A landscape with many valleys, sampled at points; each row gives a point and its height.
From any point a ball rolls to the lowest of the 5 points nearest to it. It stops when none of these is lower. Distance is the straight distance between rows; heights are no part of it.
volo (h 527): [ 1.73  2.00  0.09 -0.21  0.06  1.08 -1.15  0.67]
bibi (h 608): [-1.35 -5.14  1.19 -2.12  1.27  0.40 -3.92  2.57]
Zeniz (h 645): [-2.02 -2.46  2.84 -0.31  2.21  0.03 -0.91  2.10]
Mun (h 410): [ 5.73  1.75  0.54  2.71 -1.75  1.33 -3.29  1.32]
Rafe (h 233): [-0.40 -0.24 -1.01 -1.36  0.27 -0.33 -1.64  0.12]
golum (h 556): [-2.79  1.75 -0.09  0.88  0.21 -0.10  4.93 -1.07]
tuki (h 599): [-0.43  0.46 -4.21 -1.77 -1.73 -1.12  0.03 -3.70]
nadu (h 92): [ 3.54  1.78  0.87 -0.83  0.30  0.69 -5.14  2.07]
kenu (h 578): [ 3.98  2.07  0.23  1.49 -0.30  1.02 -1.77  0.65]
roda (h 697): [-4.82 -4.07 -1.26 -0.26 -0.07 -2.08  3.77 -3.21]
Loba (h 484): [-1.03 -0.64  1.63 -0.37  1.72 -0.15 -0.13  1.45]
Mavu (h 562): [ 0.84 -0.01  4.79  1.61  0.64 -0.89 -1.23  3.11]
fasu (h 283): [-1.31 -2.85 -2.41 -2.05 -0.14 -1.31 -1.63 -1.38]
Rok (h 922): [ 2.29  2.06 -2.20 -1.22 -0.30  0.86 -1.73 -0.27]
lokul (h 99): [ 1.83  2.52 -0.19  1.12 -0.56  1.44  1.02 -0.42]
metut (h 500): [ 0.37 -1.97 -2.90 -2.83 -0.67 -0.85 -3.99 -0.93]
nok (h 874): [-0.06 -2.34  0.77 -1.75  1.85  0.41 -4.51  2.61]
musu (h 772): [-3.46 -3.23  0.69 -0.90  1.48 -0.55  0.85  0.70]
notev (h 666): [-3.07  0.82 -1.77 -0.71 -0.82 -0.90  4.26 -2.19]
nit (h 696): [-2.09 -0.63 -3.62 -1.01 -1.73 -2.11  2.14 -4.97]
dako (h 714): [-0.03 -2.01 -0.60 -2.24  0.89 -0.05 -4.24  1.37]
pomot (h 519): [-0.37  0.48  4.49  2.06  0.67 -1.19  0.84  1.49]
mezo (h 664): [-4.84 -0.53  0.02  0.06  0.48 -1.06  5.40 -1.18]
Doz (h 617): [ 1.79  0.00  5.56  1.82  0.59 -1.13 -3.00  3.58]
Lav (h 268): [-1.28  1.30  1.99  0.62  0.87 -0.12  2.33  0.30]
Niso (h 256): [ 0.47  2.61 -0.44  1.38 -0.26  1.59  2.89 -0.72]
Norid (h 313): [ 0.96  2.47 -3.02 -0.62 -1.49  0.52  1.32 -1.83]
Damuf (h 606): [ 3.55  1.32  3.32  1.95 -0.56  0.04 -2.16  1.97]
fadap (h 498): [-2.00 -5.32  1.60 -1.93  1.19  0.80 -2.56  2.30]
mer (h 424): [-0.73  1.54  3.59  3.09 -0.04 -0.71  3.26  0.92]
biva (h 501): [-0.39  0.98 -2.35 -1.66 -0.29 -0.17  0.07 -1.22]
natom (h 485): [-1.17  0.36 -0.34 -0.94  0.30  0.15  0.94  0.04]
govi (h 570): [-3.47 -3.12 -0.83 -1.22 -0.04 -1.47  1.23 -1.38]
boz (h 577): [ 2.56  1.27  3.50  2.26 -0.26 -0.36 -0.51  1.76]
zimo (h 463): [-0.47 -1.36 -3.65 -1.90 -1.29 -1.47 -1.44 -2.74]
tinu (h 123): [ 1.81  2.85 -3.18  1.55 -1.16  2.21  3.18 -2.30]
Tuzu (h 598): [-1.47  0.22 -3.62 -1.63 -1.44 -0.90  1.36 -2.90]
roz (h 704): [-4.86 -2.53  0.60 -0.87  1.06 -1.09  3.16 -0.45]
laso (h 691): [ 0.65  0.71  1.28 -0.08  1.13 -0.12 -1.21  1.27]
Panam (h 411): [ 0.48  2.00  2.37  2.71 -0.51  0.31  3.74  0.21]
bemu (h 530): [-0.35  1.49 -4.34 -0.79 -2.02 -0.37  2.66 -3.83]
tos (h 286): [ 3.11  2.52 -1.82  1.86 -0.93  2.04  0.81 -0.92]
luf (h 668): [-0.70 -1.03  4.03 -0.01  2.52 -0.27 -2.47  3.10]
nin (h 385): [ 0.12  2.19 -0.22  2.14 -0.48  1.27  4.90 -1.62]
Mosu (h 338): [ 0.77  1.98  1.37  2.50 -0.25  0.90  3.39 -0.10]
Gipes (h 611): [ 1.86  0.29 -2.63 -2.88 -0.14  0.31 -4.40  0.31]
mono (h 294): [ 7.37  1.46  0.27  2.89 -1.98  1.25 -4.17  2.07]
Fet (h 257): [-1.84 -4.77 -0.65 -2.34  0.30  0.00 -2.56  0.67]
Pid (h 262): [ 1.00  2.67 -2.85  3.03 -1.51  2.34  5.45 -2.45]
lome (h 819): [-0.02 -1.67  2.57 -0.95  2.72 -0.11 -4.17  3.05]

Where does a ball stop that starts at each point below?
lome => Fet
boz => Lav
govi => Rafe
nok => Fet
Panam => lokul
mezo => lokul
nin => lokul
